Points on a hilly landscape, in no order, each with its height.
From any point a ball rolls to the lowest of the 2 points nearest to it. It stops when none of these is lower. Distance is the straight distance between rows; heights are no part of it.
Q_810 height 255: [  6 -48 -35   8  14 -18 -25   6  27 -10   4  -5   2  10  -1 -16  -2   3
 -35 -27   5   6  -8  -6  -1 -19 -27  12]
Q_127 height 770: [-13 -43 -22  13  -3 -16  -2  24  25   9   1   3 -16  21  11  19  24   4
 -36  -6   6 -11   1   8 -12 -26 -29  41]
Q_593 height 360: [ -9 -22   8  -3  -6 -40   1 -11   5 -32 -46  -2 -32 -32 -29 -43 -10  16
  38 -17  10  33  -5   1  47   3   7  10]
Q_186 height 410: [ 14  28 -18 -15 -14  29 -21 -14  -1 -33 -17   3  21 -15   0  15 -34   6
   7   0 -10   3  -4 -27   9  52  15 -19]
Q_900 height 277: [-14  18  42 -11  13   9   5 -11 -30  25 -10  -3   9 -31 -28 -13 -15  -9
  72  -2   8  22  21   8  28 -12  13 -25]
Q_86 height 671: [  0   9 -17 -26 -16  18  17  10   7  20  44   2  -1  20  47  25  22 -28
 -52   5 -39 -29  16 -11 -30   0 -26   6]
Q_555 height 640: [-29  -9 -22 -12  -7   7   4  18 -21  -9 -28 -20  -2 -29 -11  25  16  13
  16 -16  11  15  -4   6   4   5   5  15]
Q_646 height 537: [ 32  26  34 -13  12  23  -7 -54   6  32  20  17  59  12 -32 -24 -41 -11
  34  12   4 -19 -16   1 -23  24  11 -41]
Q_155 height 709: [-13 -11   7   8  16  -9  -9  19  -5  22  20  -8 -12  27  20   9  23 -13
 -33  10  -7   0  29   9 -27 -36 -19  16]
Q_976 height 599: [-24  -2 -24 -24   8  15 -31 -48 -32   1  -4 -24  20 -19 -48  14 -28  37
  17 -28  -8  17 -28 -14 -15  12  18  15]
Q_842 height 592: [-30 -24 -43  10  19  15 -32 -15 -13  -6   1 -36  17 -25 -16  10  -1  11
 -18 -40  -1  18 -22 -14 -16  -7 -10  15]
Q_339 height 777: [-13 -21 -55  11 -19   0   3  26  12   7  -5  -6 -19  13  10  33   9   0
 -43 -13 -22   0  10  -7 -15 -10 -26  42]
Q_51 height 603: [-13  17  20   2   2  -2   5  18 -27  10 -15  -8 -14  13 -10  15   3   9
  20   5   9  13  31   9   0 -19  13   1]
Q_150 height 502: [-44   2 -44  13  -8  20  -5  31 -33  -5 -21 -49  -2 -38  10  31  20 -12
 -17 -19 -10  30   3  -5 -15 -12   4  19]
Q_715 height 389: [-30 -19 -34  33  -1 -36 -34  11   2 -29 -47 -27 -37  11 -17  -5 -10  13
 -34   1   2  27  29 -12  14 -33  -8  39]
Q_168 height 542: [ -5 -39 -20 -12   2   0   4  10  12   4  -6   5   6   2 -13  23  21  19
   1 -25  24  -5 -28  12  -9   2 -17  19]
Q_435 height 784: [-50 -27 -71  18 -19  12   3  31   7  19   1 -27 -18  -8  17  57  16 -14
 -53 -22 -28  -4   8  -2 -13 -26 -38  60]
Q_574 height 530: [-14 -30 -70  13 -13 -18 -24  11  21 -20 -29  -4 -34   4 -19  -4 -14  36
 -32 -14 -12  11  -4 -18   9  -7 -11  45]
Q_753 height 560: [ 16   3  62  33  -5 -37  36  16  -2   1  -1  20 -45  14   5 -31  12  14
  19  35  13   4   6  32  27 -37  21   1]
Q_641 height 321: [ -2  30  -4 -21  -8  40   8  -4 -16  14  23 -13  30   0  24  40  12 -21
 -21  -3 -11 -17   9 -11 -33  24   5 -13]
Q_488 height 422: [ 18   4  11   1  24   6 -25 -46  -1  34  19  -4  38  31 -32 -13 -33   8
  -1  -2   2  -1   0  -9 -36 -23   6  -9]
Q_50 height 411: [ 10  20  24  -9   8  -3  -7 -11   9 -22 -23   4   9 -53 -21 -45 -31 -21
  58  -4  -1  24  -2  -4  46  30  13 -40]
Q_999 height 403: [  9  30  24 -36   0  22  27  15  -3   0  37  42  -5  10  66   4  32 -42
 -45  40 -17 -46 -12   4 -16  35 -16 -20]
Q_417 height 331: [-13  11 -56   3  -4  32 -23 -28  -8   6  14 -40  26  -7  -4  27 -17  -4
 -28 -30 -28  10  -5 -40 -26   9   4   8]
Q_732 height 264: [  0  -6 -29  16   8 -27 -37   7  13 -36 -31 -23 -18  -8 -15 -47 -22   6
 -19  -5   1  39  19 -16  13  -7   3   5]
Q_601 height 727: [ 15   9  15  -5 -36 -18  35 -15   1 -28 -31  29 -33 -20 -21 -11 -28  38
  59   5   0  12 -11  -8  50  33  30   4]
Q_963 height 443: [ 28  14   0   4   1   1   0   2  14   9  42   2   1  31  30 -12  -6 -20
 -45  16 -30 -18  22  -9 -18 -13 -15 -13]
Q_465 height 566: [-55 -30 -74  30   4   4 -33 -12 -12   1  -5 -40 -12  -8  -8  29 -15  -3
 -56 -37 -21  15  -2 -25 -13 -38 -29  45]
Q_777 height 287: [-36 -10   1   2  32  22 -16 -37 -31  40  26 -43  44   1 -17  25  14 -14
  -4 -32  15   4 -17   4 -50 -27   5   0]
Q_193 height 686: [ 20  15 -14 -24 -17  20  19  -7  22   6  47  20  16  31  51  22   5 -35
 -49  10 -29 -43   2 -20 -22  23 -25 -10]
Q_952 height 700: [ 25  17 -32  -8 -33  20  18  -2  32  -8  29  21   7  25  70  26 -11 -25
 -55  12 -32 -41  -2 -34  -3  36 -26  -2]
Q_649 height 658: [-27   4 -36 -18 -14  29  15  13  -8  26  35 -12   0   7  39  49  33 -30
 -52 -10 -34 -16  13  -4 -39  -9 -29  24]
Q_348 height 456: [ 54  -1   9  31  -7 -24   8  11  33 -33   5  16  -9   1  12 -53 -15   9
  -7  22   0   3 -18   1  26  12  15 -22]
Q_104 height 586: [ 33   2  30  14   4 -13  29  25  17  -2  46  31 -24  24  45 -27  24 -13
 -40  34 -17 -21  -5  19  -4  -8  -5  -9]
Q_362 height 626: [-47 -11 -13   5  -5   0  -8  14 -31   7 -33 -26 -13  -7 -26  36  16  17
  13 -12  12  21  10   4   0 -24   0  29]
Q_957 height 370: [  2   5  43 -11  -4 -15  29  27  -2 -11 -12   6 -13 -35  12 -30  24 -31
  41  11  15   3   9  27  32  14   7 -29]
Q_58 height 312: [ 11  42  -3 -17 -12  47  -4 -12  -9 -17   0  10  33   8  38  41 -22 -30
 -14  17 -13 -19   3 -22  -5  55   8 -28]
Q_682 height 757: [ 26 -29 -26  20 -20 -23  18  37  44 -26  -1  15 -27   1  26 -24  13  10
 -32  13  -1  -3 -11   3  16   4 -13  16]
Q_275 height 320: [-36 -29  23   3  13 -29 -12 -21 -16  15 -28   9 -14   9 -50  21   0  36
  43 -12  36   9  -7   7  13 -34 -11  31]
Q_688 height 237: [-21 -10  25 -29  24  14  18 -10 -13  39  32  -5  29   6   6  15  44 -24
   1 -18  22 -26 -17  27 -39  -3  -6 -14]
Q_321 height 383: [ 28  35  26 -12  -3  21  16  -2   8 -20  25  36  11  19  61   5  -2 -38
 -27  40 -12 -46 -13  -3   0  45  -5 -32]
Q_939 height 236: [ 24   0   0  -4  -5 -13  -8 -16  13 -27 -11  19   0 -17 -25 -34 -31  29
  36  -3  -1   9 -21  -9  30  24  16 -13]
Q_546 height 391: [ -3  15 -50   1  -3  21 -27  -4   1 -14   2 -21  14 -11   1  11 -22   6
 -28 -20 -20   8   2 -29 -14  20   4  -1]
Q_835 height 352: [ -5 -22  19  12  13 -24 -15 -37  -4  13 -10  10 -12  33 -41   3 -19  41
  23  -4  21   2  -4   2  -3 -41  -1  23]
Q_737 height 355: [ 13  49  -5 -14 -10  44 -16 -29  -3  -7  -3   2  49   1   9  29 -34 -13
   5  11 -15 -12   0 -26 -11  48  23 -32]
Q_735 height 806: [ -7 -25  -5 -10 -30 -18  34  25   8 -14 -46   7 -32 -28 -10   6  21  15
  37  -5  23  15 -14  12  36  14   6  20]
Q_781 height 336: [  7 -21 -36  33  -2 -27 -13  22  26 -11  -8  -6 -37  23  13 -10  -5   4
 -48   5 -16   7  25 -14   3 -32 -19  30]
Q_139 height 525: [-11 -36 -29 -22  -3   0  -5  -9   6  -8 -18   5   6 -17 -28   9   3  31
  11 -31  17   6 -37   2   2  18 -10  20]
Q_671 height 614: [-29  16   1   8  -3   0 -11   8 -36   8 -30 -26 -17   6 -32  27  -8  22
  21   3   5  25  32  -4  -1 -24  13  16]
Q_642 height 484: [-34  13 -34  17  11  24 -24  17 -34  -5  -2 -54  14 -32  14  18  10 -27
 -22 -12 -16  29  15 -12 -16 -12   4   0]
Q_619 height 421: [ -8  20  10 -37   5  30  18  20  -9   7  32  10   8  -6  52  16  40 -42
 -34  16 -11 -28  -2   8 -26  23 -18 -21]
Q_780 height 286: [-18   1  28  13  -3 -31  14  36  -6 -14 -30 -15 -39  -6  15 -21  34 -22
   2  21  14  23  37  18  17 -27   4  10]
Q_448 height 648: [-36 -11 -36  -1  -8  23   6  11 -20  26  16 -27   2   3  19  57  32 -14
 -38 -20 -16  -9   4  -3 -35 -23 -17  30]
Q_941 height 209: [  2 -34 -23   1  24  -7 -19  12  17  -3  17 -14  14  -4  12 -13  10 -20
 -37 -27   1  -1  -6   1 -11  -9 -29  -3]
Q_899 height 505: [ 44   9  40  28  14 -11  -1 -20  15   9  19  25  17  11 -21 -59 -43   4
  28  23   5  -4 -16  15  16  -6  13 -31]
Q_123 height 248: [-48 -20  -1  19  31   4 -24 -27 -25  30  17 -47  24   2  -2  32  27 -17
 -29 -24  10   0  -9   2 -41 -47 -12  14]
Q_724 height 402: [ 22  21 -34   5   0  -3 -37 -12  23 -35  -6  -4   5  -3  -6 -31 -46  26
 -10   0 -21  17   4 -32  13  33  16 -11]
Q_659 height 437: [-17  21   1 -19  16  33   0  22 -15   4  32 -15  21 -24  44   9  33 -50
 -35   8 -15 -13   6   4 -21   9 -12 -29]
Q_36 height 270: [  0  32  26 -21  -3  16  19  42 -12 -11   5  10  -7 -12  37  -1  26 -34
  -4  26  -4  -8  19  13  -2  22   9 -24]
Q_966 height 298: [-32 -14  14  22  12 -32 -15  21 -12  -3 -32 -16 -26   1  -1   1  19 -12
  -7  10  23  17  33  12  12 -45 -11  18]
Q_328 height 347: [ 18  22  46 -25   0   9  42  19  -7   6  21  33  -2   6  32   0  27 -25
   8  32   4 -43 -17  29   0  32   2 -31]
Q_559 height 578: [-55 -32 -56  29  18  -3 -41  -3 -17 -12 -16 -44  -8 -26 -10  16   1  -2
 -37 -30  -1  26 -10 -12  -6 -30 -16  31]
Q_669 height 675: [ 11  47   8  -1 -11  13  -3  15  -2 -32 -27  -1   6 -24  21 -13 -13 -21
  20  22  -6  14  28 -13  25  39  24 -29]
Q_636 height 577: [-12  -6 -10 -14   5  -4 -25 -29 -19   3 -14  -7  -2  -3 -48   4 -27  44
  27 -25   2  15 -14  -9  -1  -1  11  17]
Q_569 height 284: [-19 -47   8  -4  10 -16   0  -9  16  35  15   7   6  43 -10  38  33   3
 -20 -13  28 -26 -12  18 -30 -32 -22  33]
Q_309 height 763: [ 22 -22   0  31 -16 -28  27  42  32 -14  11  19 -41  23  39 -18  32   4
 -46  28  -9  -4  -5  19  10 -21  -4  28]
Q_868 height 454: [ -9  12 -22  -5  13   1 -40  -7  -7 -31 -21 -28  17 -41 -23 -33 -23   0
  10 -16  -8  40   0 -15  19  16  14 -13]
Q_495 height 249: [-16  18  54 -19  15  15  17   2 -24  28   4   6  18 -35  -6  -8  10 -24
  68  -7   9   4  14  23  23  -1   8 -34]
Q_660 height 688: [ 24  60  33   1   3  29 -12   2 -11   1  10   3  22   6  22 -11 -19 -25
   6  39 -23   3  35  -8 -10  14  20 -40]
Q_738 height 714: [ 32   2  13  13 -40 -30  39  -1  21 -38 -32  21 -36 -21  -2 -28 -15  26
  32  12   4  14 -19  -2  53  32  34  -5]
Q_826 height 526: [-44  -1 -67  17  -8  32  -8   7 -27   1  -5 -54   5 -32   9  44  10  -5
 -31 -32 -22   8 -14 -17 -24  -6  -7  32]
Q_982 height 576: [ 45  15  42  23  -3 -14  31  12   9  -5  30  28 -16  21  25 -26   3   9
  -9  38  -5 -18 -11  21   7  -1  16 -20]
Q_935 height 303: [  0 -37  -9  11  16 -30 -27  -5  15 -16 -11   1  -6   5 -21 -28 -12  19
  -5 -12  22  13 -11   1  11 -17 -16  12]
Q_991 height 369: [-12  21 -21  -8   1  39  -5 -21 -19  19  17 -32  35  -5   0  40   2 -13
 -15 -19 -14  -5   3 -18 -40   8  15  -3]
Q_461 height 386: [ 31 -21 -20  -8  20   8 -15 -22  28  -6  25   5  34   6  -5 -22 -15  -8
 -15 -20   1 -18 -29  -7 -13  20 -13 -26]
Q_24 height 549: [  7  -5  68  19  12 -22  20 -17  -6  29  -3  30 -13  14 -30 -17 -12  17
  62  11  22   1   2  22  24 -37   6  -2]
Q_917 height 348: [ 23 -22   1 -12  17  -1 -11  -2  18  -8   3  10  22 -12 -16 -25  -7   1
   8 -17  14  -3 -25   1   3  20 -10 -26]
Q_470 height 269: [ -2   8  26 -10   0 -11  17  50  -2 -12  -4  -2 -25 -13  33 -23  37 -25
  -5  23   1   2  23  22   6  -3   1  -7]
Q_325 height 457: [ 33 -15 -36 -11 -17   9  19 -34  39  12  39  19  26  41  12  17  -6 -10
 -41 -13 -15 -38 -22 -21 -31  34 -22   0]
Q_936 height 666: [  4  25  -5  -4 -21   7   6  24  -8 -25 -30 -14  -7 -25   8  -3  -3  -5
  19   7  -2  22  19  -9  17  25  16 -15]
Q_756 height 231: [-36 -32  10  -6  17   0 -12  -8 -22  13 -10 -14  16 -16 -27  27  21   4
  18 -32  34   2 -18  17  -9 -21 -11   8]
Q_415 height 247: [ -3  47  36 -30  -6  33  16  15 -26   2   4  12  11 -15  32  25  15 -27
  20  27   2 -17  15  11  -2  30  12 -31]
Q_809 height 275: [-39 -35   6 -14  22 -10 -17 -21 -28  11 -16 -10   5 -23 -40  16   2  23
  39 -38  33  15 -23   8  13 -23  -7  16]
Q_340 height 339: [-37  13   7  -1  22  28 -13 -36 -45  32   3 -37  34 -10 -31  29   8   4
  27 -27  12  13 -11   1 -30 -27  17   1]
Q_111 height 354: [ 30  17 -14  28 -21 -14   8  19  16 -30 -10   2 -28  16  16 -25 -12  17
 -22  26 -18  11  13 -13  12   2  16   0]
Q_452 height 735: [ 23   7 -34   1 -24  11  14  30  23 -16  10  12 -11   3  41  11   6  -6
 -41  13 -27 -11  13 -17  -1  21 -11   4]
Q_228 height 585: [ 19  28   1 -24  -3  30 -11 -43  -7   9   3   8  32  11 -30  11 -40  24
  23  -1 -10  -5  -6 -21 -18  26  18 -13]
Q_101 height 540: [  4 -11  50   2  21 -12   5 -16  -8  33   8  15   7  13 -27 -16  -4   5
  45  -3  27  -9  -4  29   6 -25  -8 -15]
Q_754 height 606: [-37 -18 -39  -3  14  18 -33 -41 -26  10   0 -40  22 -11 -31  24 -12  19
 -15 -44  -7  14 -30 -15 -31  -7   3  25]
Q_261 height 794: [-29 -38 -38  -5 -19   3  17  49   9   2 -23  -1 -18 -15  13  36  46   2
 -20  -5  12   0  -5  19  -6  -2 -20  48]
Q_889 height 453: [ 32  22   2   8  18  14 -27 -31  15  21  25  -2  32  33 -15 -23 -36  -4
 -14   5 -15  -1  15 -16 -31  -9   4 -16]
Q_916 height 636: [ 25 -14 -38  -2  -5   0 -13 -32  26   2  10   6   8  30 -19  -2 -28  39
 -18 -20 -11 -10 -17 -18 -20  11   2  14]
Q_890 height 318: [-11 -32  51   4   6 -30  20  27   1  14  -3  20 -25  12   5  -2  44  -1
  18   9  35 -10  -5  43  14 -29  -8  11]
Q_136 height 550: [-40 -10 -72  18  -9  23 -15 -21 -15  17  23 -52   3  -9   8  44  -6 -12
 -54 -42 -38   6  -9 -26 -32 -29 -19  39]
Q_498 height 705: [  1  -2  15   3  17  -2  -8   1  -4  23  24  -2   6  26   2   0   9 -10
 -16   2   4  -6  16   5 -30 -28  -4  -1]
Q_602 height 682: [ 19  65  35  -2  -3  24 -11  -8  -6 -11 -11   7  21  -9   8 -13 -35 -25
  32  33 -13   4  20 -12  19  32  24 -46]
Q_18 height 228: [-15  35  45 -28   5  26  18  16 -30  16   3   1  14 -27  10  11  21 -30
  46  10   8  -4  13  20   9  20   9 -35]
Q_66 height 338: [  1   7  50 -20  12   0  30  22 -12  18  21  23  -8   6  18 -10  35 -15
  17  19  17 -25  -3  37  -3   1  -6 -24]
Q_290 height 203: [ -7   7  13 -26  20  30   3 -11 -14  16  22  -8  48 -20   6  16  23 -34
   4 -14  15 -22 -18  18 -21  19  -3 -33]
Q_180 height 693: [  9  39  31  -5  16  19 -10   4 -19  12  13  -4  20   0   5  -9  -5 -20
  10  19  -8   4  27   4 -14  -6   8 -33]
Q_632 height 423: [ 39 -21 -17 -13   3   5  10 -35  35   6  32  19  36  26   0  -5 -12 -12
 -21 -15   1 -37 -32 -11 -20  34 -11 -20]
Q_269 height 314: [-15   5  34   3  10 -10  -8 -18 -22  11 -16   2  -6 -13 -38 -16 -21   9
  60  -7  13  23  19   3  25 -21   8  -1]
Q_310 height 561: [ 17 -28 -17 -11  -5   4  10  -3  23   7  18  10   7  29  -1  15  13   7
 -20 -15   6 -21 -19   6 -21   8 -16  11]
Q_3 height 340: [-24 -30   5   4  -3 -35  -6   0  -5 -15 -43  -8 -32 -17 -25  -8   7  18
  27 -12  28  26   8   3  30 -18  -1  23]
Q_681 height 728: [ 22  -6  33   7 -23 -14  44  22   3  -9 -12  25 -26  -5   1   6  17  13
  36  12  15  -2  -6  24  27  10  14  -5]
Q_959 height 632: [  1  30  -6  16 -13  -6 -16   0 -20  -6 -33 -14 -24  19 -20  -8 -26  28
  14  16 -11  31  41 -15   2 -18  25  18]
Q_174 height 721: [-36  10   0  -1  10  25  -5 -14 -38  41  16 -36  15  22  -2  46  19  -5
 -13 -12  -1  -4  22   1 -49 -33   8  16]
Q_974 height 483: [ 36  -1  17  23  18 -21 -16  -6  24 -19   4   9   2  11 -10 -52 -28  10
   4  15   1   6   0   4  10 -10   5 -18]
Q_711 height 222: [-44 -39   4  23  40 -20 -40 -14 -14  17   9 -28   8  10  -6  25  26 -15
 -35 -14  24  -4   5   5 -20 -61 -29  16]
Q_246 height 684: [ 27  42  22   3 -32   7  25   5   4 -42 -30  22  -9 -16  24  -5 -24 -10
  32  28   0   0   9  -9  42  51  31 -25]
Q_633 height 697: [ 31  24  -6   1 -37  -6  26   4  18 -44 -32  22 -17 -21  14 -12 -21  16
  24  18   3  -1 -15 -17  44  53  26 -11]
Q_672 height 296: [-24 -45  24  10  13 -29   0  11   8  22  -2  15 -19  32  -6  33  45   9
  -9  -2  30 -20 -10  32 -11 -41 -25  35]
Q_318 height 704: [ 40  33  -4   6 -19  12   7 -15   8  -2   9  18   5  30   3  12 -27  20
   1  16 -13 -18   3 -15 -12  22  16  -7]
Q_198 height 430: [ -3  22   3 -17   9   6 -29 -14  -4 -29 -27 -12  21 -54 -25 -30 -28  -9
  34  -6  -8  33  -4 -13  34  34  21 -29]
Q_870 height 720: [ 18  12 -52   0 -33  10   9  12  33   3  24   8  -6  15  43  25  -8  -4
 -52  -2 -44 -22  11 -26  -5  15 -24  15]
Q_23 height 649: [ 20  27   9  18 -21  -8   6   3  -6 -10 -27   7 -32  19 -20  -8 -28  39
  26  17  -7  20  23 -10  13  -6  25  11]
Q_556 height 366: [-17 -17 -46  29   5 -20 -34  12   7 -12 -16 -27 -20   8   1  -4 -13   0
 -47 -11 -17  22  22 -23  -2 -33 -18  27]
Q_879 height 790: [-54 -41 -42  14  -6   0   1  44   0  10 -23 -18 -25 -17  14  44  39  -7
 -36  -5   1  -2   2   9  -8 -27 -29  59]
Q_447 height 363: [ 29  26  30  -9  -9  14  20  12   3 -18   9  25  11   1  30  -1   1 -26
   5  29   5 -28 -15   9  13  46   6 -41]
Q_45 height 394: [  4  -1  37  -2  17 -12   6  -3   5  -1 -15   6   4 -46 -21 -51 -15 -24
  63  -4  12  18   6  16  48   7   6 -37]
Q_52 height 327: [  8 -17  44 -12   7 -16  37  30   5  11  14  32 -15   0  15 -12  45  -8
  19  12  24 -20 -22  45  11   0 -10  -5]
Q_849 height 685: [ 35  11 -10   5 -31   6  22  -5  14  -3   0  28 -17  33  -6  22 -10  42
   8   7 -14 -16 -12  -9  -3  22  16  13]
Q_897 height 200: [-45 -41  14   5  35 -15 -23  -8 -14  17  -1 -16  15   1 -15  24  30  -6
   1 -21  41  -3 -11  16 -15 -45 -23  12]
Q_837 height 715: [-41   5  25 -14  21  11   1  -1 -25  45  28 -15   9  23  13  34  40 -17
 -18   0   7 -13  20  21 -46 -39  -3   9]
Q_843 height 555: [  1  -9  73  25  -2 -38  44   1  -8  23  -1  31 -33   6 -12 -17   5   8
  57  17  23   1  11  32  39 -42  10   0]
Q_514 height 345: [ -5  -7  49  17   8 -36   4 -16  -6   2 -34   5 -29 -15 -28 -42 -22   5
  54   6  13  30  20  -1  49 -35  12   1]
Q_751 height 156: [  6 -22  -7  -6  21  -8  -8  28  24  -5  27   3   9  -7  32 -28  26 -35
 -40  -3  -1 -10   2   9  -9  -3 -28 -14]
Q_203 height 699: [ -2   8  21   2  27   8 -20  -7 -20  25  12 -15  25   7  -7  -8   0 -18
   7  -2   2   4  20   6 -22 -29   1 -20]
Q_851 height 575: [ 26  -6   6  -8  -9   7  21  10  13   8  19  20   4  23   9  10  17   3
  -9  12   4 -29 -11  10 -15  14  -6  -8]
Q_162 height 353: [-10  18  29 -17 -18  -5  35  24 -12  -8 -37   2 -21 -42  -2  -6  18 -18
  54  -1   9  19  27  11  39  11  16 -15]
Q_272 height 469: [  7  32 -28 -15 -17  -7 -24 -19   3 -42 -32  -2  -5 -20 -20 -29 -45  34
  16   6 -21  29   2 -31  29  37  29   0]
Q_459 height 80: [  9 -15  -6 -27  15  10   8  12  19  10  43  12  30   1  28  -7  25 -34
 -34  -8   1 -29 -17  10 -20  14 -27 -22]
Q_817 height 559: [ 26  37  23 -10  -1  26  -8 -55  -8  27   7  18  40  16 -42  -6 -47  14
  46  10  -6  -9  -6 -11 -17  17  23 -25]
Q_13 height 153: [ 20  -8  17 -26  18  19  12 -20  12  15  39  12  44   5  10  -5  13 -37
  -8  -2   6 -39 -26  15 -21  32 -11 -39]
Q_848 height 511: [-13  19  -5 -21 -16 -13 -27 -25 -11 -28 -34 -10 -14 -28 -41 -35 -43  38
  37  -4 -17  40   7 -29  33  16  27   7]
Q_515 height 260: [ -9 -29  14 -21  13   0   9 -21  -2  38  25  -5  30  27 -11  23  35  -8
 -13 -18  23 -22 -13  21 -42 -14  -9   6]
Q_158 height 468: [ 25  23   1  12  18   6 -23 -11  10  14  34 -15  22  30  12 -18 -19 -23
 -32  13 -26   2  32 -14 -22 -22 -10 -20]
Q_147 height 594: [ 26  -2  21 -11  13  -6  25  10  19  14  58  29 -10  32  44 -20  30 -23
 -48  22 -21 -36  -9  12 -22   1 -21 -11]
Q_292 height 408: [ 41  20   8   8   5   4  -5   7  15 -13  23  11  13  10  24 -24 -12 -19
 -20  23 -15 -13   9  -8  -2  17  -3 -29]
Q_302 height 315: [-38 -17   9  20   5 -36 -19  -5 -17 -16 -53 -21 -31  -9 -33 -10  -2  10
  13   9  29  29  28  -4  23 -41   1  22]
Q_685 height 381: [ 42  24  21  13  -2   3  11  20  16 -31  14  26   6  -3  33 -31  -6 -20
 -11  31  -3 -19  -8   6  18  35   6 -42]
Q_913 height 500: [  4 -21 -37 -19  -7  -5  -8   4  16 -26 -22   9   6 -24 -12  -5  -5  34
   8 -20   8   8 -30  -9  17  37   1  10]
Q_273 height 337: [ 24  -3 -36  12  -2 -15 -29   4  25 -29  -4  -3  -1   1  -4 -33 -24  14
 -20  -6 -14  15   3 -21   9   7   0  -4]
Q_699 height 461: [-15  24 -17  -9   9  33 -14  13 -22  -8  13 -31  27 -34  25  12  13 -34
 -15 -10  -9  13  10  -7  -9  11   6 -25]
Q_191 height 520: [ 38   6  38   5  19  -1   1 -38   8  31  20  25  31  19 -23 -39 -32   2
  35  11  12 -21 -19  23  -5   2   2 -32]
Q_630 height 316: [  8 -11   5 -12 -10 -27  -4 -22   9 -29 -29  16 -18 -40 -31 -52 -30  20
  54 -11   0  27 -11  -6  53  28  17  -5]
Q_532 height 382: [ -1 -19  35  -2  14 -27   9  12  -2  -8 -14   5  -7 -27 -10 -37  11 -19
  43  -7  26  16   3  28  36 -10  -1 -22]
Q_108 height 531: [ 17  -5  46  -5  27  -1   6 -37   1  47  27  18  28  25 -34 -19 -10  -1
  32   0  25 -19 -15  25 -17 -17   0 -20]
Q_349 height 767: [  0 -41  -7  18 -10 -24  13  44  28   1   0  17 -38  27  20   9  40   6
 -31  16   5 -11  -6  19   3 -20 -21  47]
Q_352 height 297: [ 15  -2 -20  42 -22 -33   1  27  30 -27 -22  -4 -45  19  11 -24  -2  14
 -33  17 -10  16  24 -10  14 -21   3  23]
Q_456 height 567: [ 28   5  24  27  -2 -24  21  15  10  -4  11  16 -26  29   9 -18   4  13
  -2  28   0  -4   6  21   4 -21  11   3]
Q_471 height 444: [-17   0 -69   5  -7   9 -33   4  -1 -26 -17 -31  -3 -27  -9   0 -19  17
 -30 -24 -22  24  -5 -33   3  10  -2  16]
Q_750 height 368: [ 12   2  54  33   7 -35  -7 -38  -1   3 -13  21 -15  -1 -36 -59 -50  17
  61  15   7  23   2   1  40 -38  18  -1]
Q_322 height 308: [-17 -37  33   0  13 -23   7   8  -2  21  -3  10 -14  19 -13  14  31  14
  23  -5  37 -12  -7  26   6 -27 -14  21]
Q_185 height 611: [ 23   5  -9 -12  -4  11  -6 -43   8  17   8  11  20  28 -34  10 -31  39
   9 -12  -7  -9 -10 -16 -24  16  12   3]
Q_92 height 653: [ -9   6 -20 -13 -18  11   7  33  -6 -18 -21 -10  -3 -27   7  15  20  -3
   3  -1   5  10   6   4   6  17   2   3]
Q_392 height 388: [-31  11  25 -13  21  17 -13 -36 -41  33  -5 -15  22  -5 -44  14 -19  14
  49 -16  13  15   0   4 -10 -27  15   2]
Q_719 height 590: [ 11   7  17  -6  -6   8  12   6 -11   7   3  11   3   7 -10   9   7   7
  22   3   6  -7   5  12  -4   7   4 -11]
Q_436 height 713: [-47   3  17   8  25  -1 -11  13 -33  36  11 -15 -13  20  14  36  34 -12
 -31   8   9  -4  33  13 -31 -56 -14  20]
Q_529 height 747: [ 34  -6 -16  13 -23  -9  30  25  37 -18  18  27 -17  11  46  -4  15   4
 -39  18 -15 -21 -16   0   6  20 -10   2]
Q_298 height 661: [ 29  -6 -45   7 -24  -1  10  -8  29  -8   0  23 -15  35  -5  15 -22  46
 -20  -3 -16 -11 -13 -20 -13  19   2  23]
Q_698 height 302: [ 13 -15   6  -5  13 -20  -8  -8  13  -6 -13  11  -3 -11 -29 -26 -20  25
  27  -8  17   8 -20   0  20   3   3  -3]
Q_530 height 722: [ 35   8  40  20 -32 -23  56   4   7 -19  -5  31 -29 -17  -1 -20  -4  17
  44  20   7  -2 -20  19  49  22  29 -14]
Q_19 height 416: [ 51  19 -11  32 -16 -21   6   3  33 -39  -2   8 -16   8  18 -44 -31  21
 -14  25 -14  11  -1 -14  26  19  34 -15]
Q_47 height 458: [ 10   5 -31 -23 -14  13 -12  -7   8 -36 -16  13  14 -33  -7   0 -21  16
  19 -10  -2  -1 -24 -22  23  55   8 -14]
Q_409 height 494: [ -7 -15 -76  -1 -27   0  -8  19  21 -28 -26  -8 -14 -12   0   5 -12  31
 -31 -16 -14   7 -10 -24   8  22  -6  31]
Q_951 height 274: [ -3  46  12 -26 -13  48  12  12 -21  -4   7   8  16  -1  40  43   6 -32
  -8  25  -8 -19  21 -10 -11  44   9 -24]
Q_438 height 390: [  6 -14  20   2  26  -3 -30 -47  -5  29   2   4  22  32 -43 -15 -36  27
  19  -1  16   3  -6  -7 -25 -33   3   6]
Q_226 height 638: [-49 -19 -19   5   6  14  -4  11 -25  22  -8 -28   3  -1  -1  50  37   1
 -16 -20  12   5   1  10 -20 -28 -10  28]
Q_603 height 799: [ -8 -33 -24  -7 -21  -9  23  48  22 -14 -35   6 -23 -20   5  15  36  10
   7  -3  22   6 -11  15  19  14  -9  33]
Q_271 height 667: [ 28  14   3  16 -30  -4  24   6   3  -7  -9  14 -31  33  -7  12 -11  44
  13  22  -8   3  10  -4   7   1  24  18]
Q_145 height 323: [-24  12  22 -19  -6  11  15   6 -27   0 -27  -6  -6 -48 -17  10   2 -10
  65 -13   6  24  16  -2  38  13  16 -15]
Q_829 height 547: [-13   1  -2 -10 -11 -13 -14 -24 -18 -14 -28   3 -17  -4 -42 -13 -33  48
  47  -6  -6  24   7 -20  22  -4  15  23]
Q_894 height 605: [ 13  -1  -2 -30  -1   1  35  -1  27  31  69  28 -10  32  49  -4  36 -38
 -60  15 -29 -45 -15   3 -33   0 -39   4]

For each start below, name the point where the ball stops.
Q_108 | Q_352
Q_292 | Q_459
Q_870 | Q_18
Q_719 | Q_18
Q_894 | Q_352
Q_916 | Q_352
Q_180 | Q_18
Q_889 | Q_897
Q_198 | Q_18
